Points, in no order, along strands that fork, close into loops and pass close to each other.
(in the rows, 128 means zero)
Points whose rows are less than 121 apart are linked; no others are. Some points are linked to none.
vav: [118 137 141 162 217 161 135 138 130  72  88  85 157 138 126 105 168 154
 116 165  97 124]
mulo: [142 123 132 130  99 123 143 125 128 118 107 210 114 115  87 162  80 151
 113  84 114 140]
guzo: [111 113  77 115 154 219  97 123 139  80 107 130 139  96 116  88 147 150
 126 143  79 152]
rur: [ 81 110  99 172 155 166  74 129 194 126 139 143 121 128 111 162 107 155
 138  76  89 134]
ver: [142 106 182  96 120 122 101 149 126 155 165 124 103 128 129 119 112 145
  89  50 115 127]
nak: [ 99 127 109  87 108 154  85 104 150 137 199 113  89  95 100 112 145  71
 189 131 136 139]
Pepa: [115 139 100 177 146 167 134 136 166 154 119 160 171 136 165 164 125 193
 125 136 103 107]
pima: [172 104 176 143  85 102  98 113 108 147 160 128 136  95 123  84 117 136
  77 114 162 121]
fut: [123 119 165 126 155 125 105 147 155 124  92  74 126 135 134 133 155 146
 124 105 124 133]
remot: [161 131 171 167 176  64  95 108 122 102 167  87 105 129 136 112 199 132
 155 163 161 100]
mefan: [ 46 119 138 109 138 127 158 167 147  55  45 123 117 100 133 103 114 121
  89 104 130 189]
duzu: [ 59 148  95 150 135 141  91 201 176 111  99 128 103 121 122 183 148 108
 145  70 115 149]
Mifek: [150 162 156 232 146  94 102 144 159 128 105 125 145 108 131 135 133 165
 137 157 141  96]
bepa: [177 170 109 142 165  96 176 150  76  94 141 191 110 136 133 143 159 178
 136 128 133 123]
ris: [154 115 114 155  52 119 147 122 126 210 170 136 152 118 145 147  95 109
 100 145 152 112]
ven: [ 77 121 155 148 114 146 137 171 150  91  59 160 120 105 112 123  98 124
 109  84  95 144]
seg: [124 151 106  92  73  80 127 116 137 175 113 121 136 162 132 177 146 104
 126 136 164 151]
lat: [120 146 134 107 117 129 164  94 137 119  47 132 186 148 159 149 120 125
 116 174 128 144]
Das: [116 179 136 123 146 123 114 118 107 118 206 182 109 127 178 147 129 140
 108 112  98 138]
tapiz: [107 113 138  97 147 138 105 153 108 123 173 141  74 155 115 148 106 124
 116  39 100 144]
Vefu: [ 94 109 115  91 121 199 153 134 136 129  84 143 149 160 132 138 119 131
  94  84  84 136]
tubi: [166 125  70 180  68  90 119 123 116 198 155 141 158 102 101 137 103 114
  94 138 173 136]
lif: [142 143 112 189 132 123 125 131 165 129 113 149 169  97 135 131 139 180
 169 164 131 102]
Sike: [148 114 152 134 168 117  79 129 162 120 124 116 153  96 123 109 133 179
 105 131 129 138]
kezer: [137 129 144  60 161  94 190 113 100 113 104 138 110 158 104 153 115 113
 148  95 153 132]
vomo: [127 142 111 122 121 164 194 135 110 102 114 176 117 145 150 151 131 141
 175 113  94 105]
novov: [ 87 142  82  77 112 137  86  84 174 117 141 107 124  97 112 112 165  75
 182 174 142 153]
Gali: [162 135  75 161  69 116  96 139 111 162 150  81 141 112 121 116 181  98
  99 166 141 160]
tez: [141  56 100 107 118 120 144 104 143 189 182  80 138 155 162 132 161 142
 126 204 142 107]
ravur: [ 79 153 107  93  97 188  78 122 160 148 135 128 156 101 133 109 122 107
  71 117 105 176]
Vofe: [177 115 157 142 147 105 106 127 104 117 126 125 130 113 112  86 138 170
  98 142 147 134]
bamaf: [102  99 103  84 120 188  85 136 141 115 105 103 131  93 107  87 135 119
 108 128 101 161]
Dof: [153 138 102 106 131 119 175 123 119 109  72 145 162 112 106 121 143 156
 128 154 140 150]
tid: [116 146 153 132 134 108 109 163 114  82 140  91  69 137 128 115 149  83
 186 112 150 113]
zul: [152 148 123 120 108 139 172 157  98 101 134 206 106 132 154 161 162 187
 148 112 103 117]
zegi: [ 88 162  64 138 107 134  80 126 151 121 114 162 122  75  82 121 111  92
 159 139 138 169]
labi: [158 161 160 188  89 128 133 131 102 167 187 132 143 112 185 110 120 125
  61 147 114 107]
pese: [100 153 145 172 126 103  93 209 160 143 114 107  87 138 118 178 132 121
 120  59 126 141]
nedin: [ 94 138 147  83 131  95 139 129 112  62 102 169 107  87 108 107 101 100
 141 128 137 158]
tabi: [128 151 136 157 110 168 154 149 123 111 133 157  96 152 134 161 115 111
 188  77  92  88]
rorak: [139 120 151  67  56 175 157 136 108 138 146 154  86 143 149 102 157 131
 148  97 106 104]
Roder: [177  78 124 147 110 140 151 109 108 159 189 152 131 124 148 114 135 176
 134 136 128  95]
lalu: [114 105 136 163 154 151 127  93 177 166 204 120 130 113 163 149 108 125
 187 112 124  86]
Kiz: [159 128 142 158 138  59 108  86 135 140 168  87 130 149 143 119 167 127
 103 179 168 109]
Zuse: [ 85 155  76 158 160 144 117 182 135  82  90 111 116 107 111 138 162 122
 145 117 113 163]
saka: [118  82  73 113 131 137 139 148 135 190 198 122 150 139 164 149 158 192
 103 174 136 125]
Zite: [143  95 109 125 124 184 146 126 113 136 116 162 136 149  99 132  83 158
 113  97  87 117]
mesi: [110 117  89 108 137 124  91 111 113 142 209 116  85 114  86 120 126  92
 160  81 141 151]
luz: [129 154 137  94  56 116 101 125 107 104 166 189 103  90 137 107 137 115
 118 110 119 145]
Nad: [127 117 121 177 152 128 175 153 105 100  66 152 134 122  72 138  79 120
 140 120 125 118]
Gulu: [112 112  73 146 145 165 140 131 143 168 181 159 146 152 166 165 129 191
 137 146 105 109]
vekom: [110 108 127  87 167 126 129 152  92  89 137  98  69 124 105 103 112  82
 182  92 152 128]
sisa: [168 110  70  98 129 104 161 109  87 141 121  81 146 159 122 116 164 129
 135 211 164 128]
famu: [169  86 126  74 129 105 128 102  76 129 105  72 116 148  85  86 124  99
  98 144 153 132]
dit: [110 139 127 123  43 153 147 119 143 164 167 198 132 126 163 142 115 147
 131 139 108  98]
Zud: [161  87 103 151  73 129  79 124 174 144 122  54 133  99  96 107 190 111
 134 171 140 149]
Pib: [112 105 169 111 182  54 119 117 126 123  77  92 103 157  85 125  94  98
 103 123 182 133]
lidid: [176 119 104  93 114  97 153 108 122 120  92 127 158 148 135 126 173 168
 126 209 152 127]
Noz: [102 144 142 112 230 127 142 133 113  87  86  72 129 159 118 110 155 112
 115 154 116 148]
ruvi: [112 112 154 134 192  51  81 101 154 145 117  80 147 126  95 133  74 112
 128 135 176 130]
Zuvek: [135 184 126 164 121  91 105 141  91 126 135  84 122 138 122 116 129  62
  96 161 151 147]
Zokil: [128 100 123  65  40 171 162 143 136 177 168 167  94 157 146 142 151 166
 147 120 130  94]
subep: [ 59 128 129  86 179 163 149 132 135  52  66 128 155 134 145 130 139 108
 107 105 108 163]
vezev: [107 120 112 103 178 151 171  90 156 127  58  86 182 176 157 156 120 129
 139 165 125 114]
bokof: [122 128 141 111 151 129 105 116  89  92 209 172  77 139 133 133 100 129
 118  77  96 135]
votun: [ 93 133 144  84  97 107  97 165 119  82 122 166  69  87 109 105 120 100
 129  92 123 163]
laren: [118 111 149  65 108 172 117 133 146 168  94 114 158 152 124 127 114 144
  66  77  87 146]
buv: [129 111 107  92 160 116 113 138  85 138 180  88  94 141 103 107 100  57
 147 103 150 136]
Nini: [119 133 113 179 113 145  63 159 187 156 150 124 128  99 110 146 158 159
 125 103 109 134]
feki: [158 147  86 203  91  83 106 142  98 164 147  87 145 113 110 128 136  80
  80 161 176 148]
ginel: [116 105 126  90 121 124 104  67 162 136 103  76 145 127 119 115 132  87
 175 162 144 124]
Sula: [130 118 167  84 127 124  89 109 141 172 145 104 137 127 162 112 117 134
  58  94 117 151]
vinet: [143 154 149 115 190  94 198 153  98 106 119 166 109 160 130 166 134 158
 142  89 136 130]
babep: [142 141 153 209 163 107 150 150 137 131  73 138 139 130  84 143 100 140
 151 111 155  80]
Pavu: [117 101  76 138 177 150 152 172 116  66 100 128 105 116  73 122 144 168
 148 113 102 163]
mogog: [166 145 172 192  97  97 105 118  94 141 174 153 148  84 147 107 105 143
  62 130 152 108]
mabem: [155  93 129  95 162 167 178 111 111 105  88 139 160 131 115 106 113 183
 132 141 100 116]
Vil: [124 115 173 146 182 131 112  89 166 141 179 101 146 125 173 122 113 149
 163 130 122  95]
rup: [162 140 140 124 106 121 117 146 110 125 158  97  96 144 136 129 177 114
 162 116 145 116]
Fot: [ 97 135 141 143 113 116 136 159 148 135  88 176 119 128  99 177  58 118
 102  62 104 137]
lib: [124 172 180 136 183 112 170 142 102  84  75 106 113 168 130 120 141 100
 115 154 124 118]
gabo: [155 151 153 171 115 155 150 143  93 138 154  95 143 156 181 108 137 114
 102 147  99 106]
Geba: [149 182 165 166  71  93 145 121 113 146 132 187 145 114 191 157 114 124
 130 172 146  94]
Rinav: [187  97 143 164 113 103 156 134 102 152 161 147 133 129 159 119 159 201
 109 176 161  76]
sozu: [146 162 178 158 129  84 117 105 113 142 134  88 139 149 135 121 113  79
 105 145 160 120]
ziz: [111 109 135 125 107 138 111  88 159 141  89 104 154  98 101 101  79  79
 179 165 144 117]
Gok: [169 143 170 161  72  87 164 129  91 165 149 158 131 151 168 128 126 138
 124 158 171  72]
Fibur: [130 130 115 162  72 154 127 162 121 125 143 179  64 138  87 170 109 101
 177  73 116 107]
mer: [178  94 101  97 112  76 135  78  75 134 145  62 117 170 110 106 148 101
 124 176 172 123]
zenu: [ 71 137 109 119 128 181  76 112 186 140 135 152 150 115 131 148  88 126
  94  86  81 148]
paro: [145 146 181 136 141 144 165 147 117 115  82 106 135 158 153 125 147 129
 126 135 106 106]
ruv: [144  96 116  76 116 136 120 132 104 127 103  87 124 113  89  72 128 102
 123 143 128 170]
rema: [164  95 110 134  99 159 135 131 130 159 164  95 113 132 125 118 177 128
 150 127 129 110]
zape: [135 175 212 131 110  83 128 104 126 116 117 170 152 117 174 117  96 120
 138 148 137 101]
tuket: [123 151 159 186  91 134  83 179 174 148 148 142 104 122 142 173 140 124
 159  62 114 115]
Nis: [130 131 126  79 140 146 141  83  92  78 140 190 118 103 136 107  99 129
 161 135 114 129]
rero: [133 127 100 129 177  70  92  82 142 150 154  71 142 141 110 135 127 100
 130 170 176 147]
narob: [114 144 101 119  89 140 118  98 154 157 146 191 152  92 148 131 114 145
 140 159 131 130]
fafev: [142 111 117 142 152 158 184 123 152 175  78  99 182 180 142 150 103 151
 133 151 114  89]
Pape: [ 85 142 119  64 119 177 143 112 148 101  85 162 139 123 140 136 144 106
 119  98 109 163]
tikik: [111 120 159  95 180  96 173 117 112 119  92  80 118 171  97 154  86  83
 159 108 149 122]
Piza: [120 106 111 149 184 130 204 166  99  86  75 129 124 141  72 121 117 147
 127  96 112 145]
Visu: [105 155 103 108 116 158 141  84 122 137 138 167 141 114 144 119  76 101
 145 146 113 140]
ledim: [119 130 119 134  97 126 107 110 153 170 139  99 167 136 186 140 150 128
  91 172 125 127]
mil: [139 150 193 117 180  86 119  75 147 115 148 145 154 121 172 117 113 153
 138 152 141 111]
tezen: [143 105  92 117 157 179 147 136 104  66 102 121 127 113 111  70 155 150
 148 148  90 137]

A piece is two or more points that can be reached from each other along the links. Count, over all rows, the pieces, the separate loops (a circle has one, a figure eight two, a Y none), the forks (points with three links) and the tips (points with one).
pieces | 5
loops | 4
forks | 10
tips | 12

How many points has the smallest loop of links through each point below? Write 0 if it is on no loop.
Zuse | 12
mefan | 8
ruv | 10
gabo | 8
